The views of a scene show one set of named points, each view turned or mirrored, shifted and resized as a whole, with a little noise and some points left out.
(in the rows, 128 means zero)

Scene 1
View 1
J_759: [135 112 115 136 162 113  92 101 129 130 138 170 104 143 137 106 118 121
 163 121 142 150  87 137 131 107 125 113 135  91 114 149 157  92 117 104
 114 116 118 115 148 125 120 147 138 115 139 136 127 118 137 159 150 148
 152 141  89 122 147  79 146 121  94  97]
J_351: [151 135 145 131 107 105 117 146 138 136 124 153 112 121 109  86 111 127
 125 137 180 185 126 117  98 122 130 143 122 126 154 137 132 128 125 115
 126 116 132 116 128 120 139 125 127  82  89 150 166 150 138 114 120 170
 168 122 132  72 158 126 126  93 101 128]
J_613: [145 112 102 149 146 110 131 116 149 141 139 129 123 128 119 109 105 100
 140 137 146 135 119 124  98 107 129 132 140 111 159 143 140 121 123 123
 128 116 140 129 136 124 116 124 144 107 115 164 151 130 135 119 144 140
 141 135 129 100 137 105 155 129 115 120]
J_169: [156 113 151 131 165 108 104  87 119 136 133 169 102 141 122  87 109 141
 149 119 157 146 107 138 144  96 120 115 111  95 108 146 172  96 129 111
 114 122 103 119 131 117 117 156 130 123 124 128 139 100 160 166 145 158
 139 120 104  92 140  73 141 120 123 109]
J_94: [131 114  76 141 123 100 105 132 161 130 133 121 132 132 132 117 111  86
 150 144 139 152 109 119  92 127 132 136 150 118 155 142 140 111 114 111
 138 117 148 132 144 129 122 116 151  98 120 168 141 148 116  96 149 127
 151 155 113 116 145 117 148 123  81 118]
J_518: [138 124  96 138 109 103 109 140 148 127 128 131 120 125 129 109 113 102
 140 135 150 159 109 119  93 125 135 142 124 123 157 130 140 125 112 116
 140 113 144 122 137 118 135 114 148  94 108 162 151 156 132 104 135 146
 153 137 119 106 142 126 136 106  81 129]
J_915: [130 119  91 147 140 118 121 123 142 134 137 142 110 128 140 116 106 100
 148 128 136 148  88 125 101 114 139 134 130 106 151 138 134 121 107 118
 133 109 146 120 146 112 126 122 145 109 124 154 143 142 135 129 133 138
 147 138 114 118 139 103 147 122  97 117]
J_464: [141 127 121 119 113  91  84 128 139 126 118 147 118 136 131  90 110 120
 144 134 159 179 107 121 122 129 127 139 114 119 123 140 162  97 120 103
 138 124 125 127 136 119 136 131 141  98 110 142 140 137 138 117 140 146
 157 139 102  92 154 106 124 105  84 124]
J_262: [161 123 124 134  99  95 108 133 131 112 118 139 109 125 116 102 120 130
 136 118 159 151 128 123 111 112 127 137  81 129 147 113 167 130 122 131
 134 112 114 115 120 109 145 120 149 106 100 154 159 151 162 115 139 167
 134 112 118 100 123 128 126  87  78 152]
J_318: [151 129 159 122 124 108  80 130 122 125 125 191  99 136 114  86 134 148
 149 123 178 188 110 131 125 116 120 120 120 110 114 140 155 101 126 100
 107 118 106 102 134 126 139 149 125  91 114 128 147 138 141 147 134 183
 178 127  94  97 162 103 124  83  81 109]
J_736: [161 121 131 148 119 114 127 134 127 121 132 153 100 121 105 109 127 131
 136 116 162 141 125 127  97  99 128 126 100 123 161 116 145 142 124 135
 114 105 120 103 126 114 139 126 141 106 104 156 168 150 157 133 133 182
 143 106 129 106 123 130 139  93  89 138]
J_743: [167 108 118 142 126 100 116 104 119 109 125 138 102 130 122 113 119 131
 147 102 140 116 119 133 127  93 124 124  63 118 137 108 187 128 124 140
 129 109 102 114 119 102 136 127 158 134 116 153 151 130 182 140 152 162
 108 103 113 119 102 110 135 102  89 153]
J_72: [157 119 141 124 128  94  94 109 124 123 119 155 106 138 122  90 114 137
 145 119 161 158 116 129 136 109 122 130  92 114 118 132 180 104 127 118
 128 121 104 120 127 115 132 141 140 114 113 137 143 121 159 140 145 162
 140 119 103  92 137  95 129 103  96 129]
J_176: [146 118 112 126 121  92  89 115 135 120 121 142 114 138 134 102 114 121
 149 124 147 155 106 126 127 117 125 133 100 115 124 130 174 103 118 115
 138 120 118 125 133 115 134 131 149 112 119 145 138 132 151 125 149 146
 139 134  98 108 137 104 130 107  82 131]
J_967: [125 127 108 142 146 127 107 122 124 136 136 169  93 131 147 109 112 117
 159 118 141 164  70 129 116 110 139 127 122  96 131 141 134 113 101 105
 125 110 140 108 150 108 129 135 137 111 127 137 138 138 140 157 124 150
 159 135  99 122 149  91 137 115  94 106]
J_332: [147  95  80 162 166 112 142  95 147 135 147 115 122 129 126 126 102  91
 148 128 123  99 113 130 103  93 130 124 132 104 162 137 148 125 122 133
 128 112 138 131 138 120 107 123 155 129 129 169 145 119 144 129 157 129
 117 132 131 119 115  98 169 147 119 123]
View 2
J_915: [131 156 128 110 123 127 153 131 141 106 149 147 124 146 147 127 104 111
 117 107  89 163 148 138 141 139  92 125 117 128 141 136 160 133 133 137
 142 111 122 142 137 132 100 110 106 123 147 152 132 110 118 173 135 115
  99 138 133 108 149 111 104 144 120 148]
J_94: [122 152 148 109 121  93 160 107 142 104 156 160 124 160 162 112  96 102
 109  84 103 164 150 123 146 125 120 134 123 119 141 172 176 147 138 147
 152 127 142 147 135 139  85 129  89 100 169 146 131  71 112 191 159 112
 102 163 134 123 165 126 104 162 129 162]
J_759: [ 93 168 130 111 146 143 144 153 162  99 130 129 117 147 104 106 119 139
  82 106  97 149 147 131 153 119 101 116 116 135 121 123 159 117 128 144
 136  99 124 109 115 126 118  85 133 171 100 145 117 121 143 187 160 113
 113 152 153  96 140 108 110 145 107 149]
J_262: [154 134 113 142 132 136 111 107 151 127 109 139 117 131 153 101 117 116
 111  86 120 162  76 130 119 132 103 123 132 132 126 155 142 158 152 123
 123 118 133 117 118 140 103 144 123 117 138 155 120  91 119 134 121 111
 118  88  99 107 158 162 125 122 151 153]
J_967: [119 173 119 117 143 146 157 144 152  98 138 127 112 139 122 129 107 126
  99 102  86 157 149 138 141 137  76 127 120 129 125 120 160 118 135 127
 127 100 109 120 125 128 111  99 125 151 115 147 124 143 126 168 143 117
 102 134 152 105 141 114 108 142 126 150]
J_332: [124 120 137  89  97 123 122 139 131 124 149 165 150 165 143 114 123 116
 124 137  93 161 143 139 151 132 120 102 102 148 166 133 143 139 118 170
 167 117 150 152 144 127 101  87 103 129 161 163 131  80 137 189 118 111
 115 139 101  87 148  84 103 125  84 131]
J_464: [122 169 132 128 146 136 157 117 170 117 112 127 106 133 138  91 121 122
  91  79 115 160 121 125 136 125 108 143 129 126 106 162 163 127 140 132
 131 112 121 130 109 135 108 136 128 127 125 134 125  87 133 155 156 106
 108 133 137 121 158 148 114 159 151 163]
J_518: [142 153 127 120 126 116 150 106 145 112 137 147 118 145 162 116  98 105
 114  84 102 167 126 128 134 137 101 136 126 120 133 159 164 147 146 131
 135 120 129 142 133 138  94 138  97 101 161 147 127  92 108 158 139 113
 104 129 125 119 160 143 110 150 142 159]
J_351: [156 171  96 108 137 125 146 101 165 132  99 120 116 142 157  96  95 122
 102  78  96 159 101 130 130 150 109 159 124 117 109 158 155 126 160 126
 112 118 112 151 132 124 119 149  95 106 159 129 115 125 131 113 152 102
 123 102 120 121 148 175 128 153 144 153]
J_743: [140 113 120 145 125 158  86 135 142 131 116 146 126 129 132 101 143 125
 115 114 124 161  77 135 125 120  99  95 126 149 140 130 123 161 134 134
 139 109 141 102 113 142 107 112 148 146 113 173 123  80 130 153  96 116
 120  87  87  84 151 127 118  97 129 140]
J_169: [110 160 116 106 143 164 126 152 175 130  95 115 122 138 103  78 141 153
  82 117 101 148 112 135 148 127 113 120 112 146 110 126 139 107 125 151
 130  99 121 121 111 120 136  91 145 170  99 141 114 117 167 150 145 103
 130 121 127  91 134 124 119 135 108 137]
J_613: [131 146 127  88 113 125 139 127 149 128 129 145 138 157 146 102 115 121
 111 114  93 161 136 134 147 137 121 126 106 137 141 144 150 127 129 160
 148 117 134 157 138 126 112 107 100 121 161 145 126  93 141 165 137 105
 117 135 112 101 148 116 110 143 104 140]
J_176: [122 149 135 136 139 141 136 128 160 115 119 137 113 129 133  95 131 121
  98  90 120 159 113 127 134 121 106 123 130 134 119 153 153 140 134 134
 139 110 131 115 109 142 104 124 139 135 115 149 126  77 131 165 138 110
 110 128 126 108 157 132 113 140 143 159]
View 3
J_318: [119 122 183 109 135 117 119 158  87 158  85 148 144 185 110 106 117 137
 108 148 131 101 143 141 146 145  89  88 120 105 125 144  88 124 160 177
 131 150 102 138 159  87 160 139  95 137 146 105  93  84 129 109 103 126
 109 115  94 133  73 136 138 159 136 116]
J_736: [148 141 154 109 120 120 130 147 102 128 127 127 133 148 119  80 134 124
 116 129 126 102 149 143 119 140 126  84 107 117 116 138 118 121 128 150
 128 134 118 103 160 112 139 159 136 126 140 113 133 101 130 118 123 116
 148 104  82 131 107 115 113 114 126 141]
J_332: [112 150 152 113  91 136 165 148 141 111 139 120 133  96 125 108 123 105
 133 145 142 121 154 158 127 139 180 114 101 108 101 119 153 115 121  91
 160 128  90 137 112 134 137 144 153 142 150 135 110 152 124 129 134 163
 115 103 126 119 145 140 143 107 121 152]
J_351: [159 130 168 100 150 101 152 151 113 127 118 134 124 148 107  96 142 129
 139 148 112  88 131 137 119 141 114  95 108 110 118 135  87 119 133 156
 128 151 110 109 153  80 160 140 113 141 144 105 134 108 124 128 109 106
 140 123  70 130  84 131 131 164 168 134]
J_464: [116 116 173 111 130 103 145 168 129 137 100 148 138 162 114 112 102 113
 123 142 126  97 132 153 131 148  96 111 107 100 124 127  97 107 153 155
 135 153  90 142 132  94 147 129 104 147 137 114 119 130 125 128 128 132
 111 124  95 123  93 137 146 158 173 133]
J_94: [126 128 154  88 127 125 171 162 140 131 134 128 139 125 109 120  94  97
 134 138 111  86 119 164 120 150 141 126  85  81  96 122 134 110 125 119
 153 131  70 145 120 110 160 135 119 149 137 118 120 159  97 142 112 141
 120 140  99 115 126 140 155 139 171 132]
J_518: [139 126 154  99 129 110 159 158 131 125 132 129 134 139 109 102 106 110
 127 132 106  84 126 159 117 145 126 115  91  95 109 132 122 110 126 136
 136 132  84 130 137 106 152 141 127 142 131 110 136 140 108 140 116 121
 137 129  85 119 111 129 139 137 174 135]
J_176: [106 120 166 119 111 111 135 169 132 134 104 147 144 158 122 105  96 108
 113 133 135 106 141 160 130 150 100 110 107 105 127 127 115 108 152 149
 138 145  96 143 127 111 132 136 113 140 133 120 120 134 132 124 140 138
 109 115 105 122 107 131 137 132 155 140]
J_915: [117 136 160 117 106 115 161 150 129 121 130 126 137 135 116 109 105 124
 119 146 112  97 140 160 138 130 150 119  99  98 111 139 135 111 129 119
 144 127  72 149 133 117 159 138 143 140 132 110 109 135 117 138 111 138
 124 110 108 116 112 138 152 131 152 139]
J_967: [102 130 175 128 102 110 145 150 108 131 111 133 145 163 112 112 103 144
 100 154 116 103 151 156 159 126 135 112 113 101 120 151 123 116 145 136
 140 131  71 163 143 110 166 134 137 135 132 100  88 108 130 128 101 140
 112  96 114 120  89 143 154 140 139 132]
J_169: [ 91 134 185 138 100 119 130 154 112 133  82 148 140 151 125 113 136 136
 114 164 162 136 169 139 155 135 123  93 135 126 135 129 101 119 161 140
 146 160 110 147 131 105 137 132 121 141 161 127  83 104 157 103 135 158
  89  86 126 131  91 147 142 147 112 140]
J_72: [110 124 172 126 113 109 126 164 119 135  93 150 140 160 124 102 119 117
 113 141 151 118 152 147 134 146  96  95 121 120 136 128  98 112 160 158
 135 157 113 131 136 105 128 137 111 139 145 123 114 115 148 112 144 135
 108 105 104 129  95 131 130 140 138 140]
J_613: [126 142 161 107 115 125 166 150 133 117 127 126 129 111 117 113 133 114
 140 153 132 110 143 150 127 139 158 108 105 107 107 122 125 118 127 110
 153 141  94 133 122 111 148 139 135 147 153 125 114 141 121 130 125 148
 119 114 111 122 121 142 143 136 141 143]
View 4
J_736: [122 162 132 116 146 108 125 149  96 125 104 145 129 136 115 119 129 129
 140 135 152 140 145 148 129 118 105 115 112 122 122 126 133 140 109 133
 153 138 124 110 146 123 136 142 125 130 145 159 136 134 157 138 125 152
 133 144 137 136 132 125 126 138 162 149]
J_759: [128 145 133 135 125  88 120 124 143 160  90 117 133 120  91 131 135 145
 141 115 106 129 158 135 134 154 106 148 126 129 141 112 115 121 134 133
 130 129 143 120 146 131 128 131 136 140 122 130 126 157 141 142 122 153
 123 125 134 139 152 125 152 108 140 125]
J_169: [123 162 138 123 112 107 127 133 125 167  89 118 151 110  93 140 146 157
 154 125 111 133 159 140 128 154 111 140 124 138 144 124 141 134 120 130
 134 114 153 118 138 128 137 139 117 127 133 133 117 147 148 152 115 158
 115 128 130 138 129 126 149 118 134 120]
J_915: [131 141 136 133 141  95 118 129 146 130 100 139 122 129  97 123 132 120
 126 124 125 123 137 147 144 122 118 145 114 129 127 124 108 136 126 127
 131 142 123 108 158 131 123 141 144 147 132 146 137 142 129 132 126 145
 128 141 127 130 153 125 130 117 154 129]
J_351: [109 169 125 131 158 114 130 136 108 128  94 165 126 132 135 136 127 113
 127 144 144 152 147 167 136 122 105 137 115 141 128 121 111 133 104 140
 157 110 128 116 134 136 136 138 136 127 143 164 145 124 137 137 115 158
 125 136 142 121 127 139 114 126 154 129]
J_464: [122 163 131 137 140  96 127 129 136 149  91 161 134 131 112 130 127 121
 120 140 119 144 150 145 124 132 104 149 128 130 142 117 111 118 123 126
 149 119 143 122 139 142 122 135 141 129 128 143 149 141 135 137 127 158
 122 134 150 131 141 137 137 127 145 119]
J_518: [125 153 131 135 151  98 121 134 136 124  99 164 123 139 115 118 122 106
 113 138 137 134 134 148 134 110 109 142 118 129 125 126 103 132 121 126
 143 135 125 114 149 135 123 140 145 140 136 154 151 132 131 128 130 148
 129 149 141 127 146 136 120 126 159 134]
J_72: [124 171 136 124 125 105 129 139 119 156  93 149 148 124 103 130 137 139
 137 140 119 141 155 139 117 137 107 137 125 127 146 126 138 128 115 122
 150 119 151 120 136 136 128 141 123 121 136 140 137 141 150 146 124 159
 118 135 145 138 132 133 145 137 142 122]
J_176: [129 164 137 130 129  95 125 137 136 150  97 156 141 130  99 122 132 127
 124 140 119 135 147 133 118 126 109 142 128 121 142 126 125 124 124 115
 146 130 144 119 143 138 120 140 134 129 131 137 147 143 141 138 132 154
 122 142 147 138 143 132 143 134 146 123]
J_94: [128 144 133 149 141  90 115 130 159 132  96 156 126 135 111 114 117 105
 108 133 130 125 126 137 137 112 105 151 125 134 122 127  89 126 134 123
 128 138 128 119 149 129 122 133 150 151 127 144 147 132 127 122 132 140
 126 156 140 126 155 140 120 109 157 137]
J_613: [126 149 137 135 125 107 118 137 142 136  96 137 139 121 106 123 130 124
 131 131 132 120 129 141 140 119 113 140 120 143 120 136 114 144 123 126
 122 131 129 112 146 121 133 139 130 148 135 146 127 127 136 133 123 140
 122 155 127 125 138 135 119 107 153 137]
J_262: [127 172 137 119 141 105 128 150 106 131 104 167 138 139 111 116 128 122
 127 150 144 143 142 142 116 111 106 124 122 117 132 131 136 134 111 119
 159 134 134 112 143 132 126 145 127 121 143 154 150 134 152 137 133 155
 128 149 150 137 133 133 132 153 159 138]
J_743: [141 167 146 109 116 103 126 157 112 143 106 144 150 132  84 110 139 142
 141 140 136 125 141 125 112 116 113 117 120 110 136 139 160 142 118 108
 147 148 140 107 152 124 123 149 116 123 141 141 135 143 162 142 137 150
 125 152 140 148 134 122 147 155 156 141]
J_967: [127 143 133 128 145  91 122 124 135 141  96 128 119 126  93 133 138 133
 138 116 113 132 158 152 143 144 117 145 113 126 139 111 113 130 125 136
 142 135 128 111 156 138 125 140 142 137 129 144 136 155 134 141 121 156
 126 120 129 136 153 118 146 116 147 121]
J_318: [110 168 123 130 152  99 132 128 101 154  88 143 129 129 120 139 130 140
 141 128 122 162 173 153 124 156  94 141 125 129 143 101 117 112 115 146
 162 110 145 128 130 138 135 129 132 118 131 147 140 149 150 145 116 167
 126 113 154 138 137 132 146 126 144 125]
J_332: [138 138 143 132 110 100 112 142 154 135 102 121 143 119  85 112 131 131
 134 125 133 102 119 125 142 113 117 135 119 136 115 143 122 153 133 115
 106 151 127 107 158 112 131 144 129 156 134 138 119 130 141 130 130 130
 123 167 117 132 145 129 124 107 156 146]

In a view up to two points have been moved. Name them for each view, in the order of its rows, or write none.
view 1 | J_613, J_967
view 2 | J_94, J_169
view 3 | none
view 4 | J_464
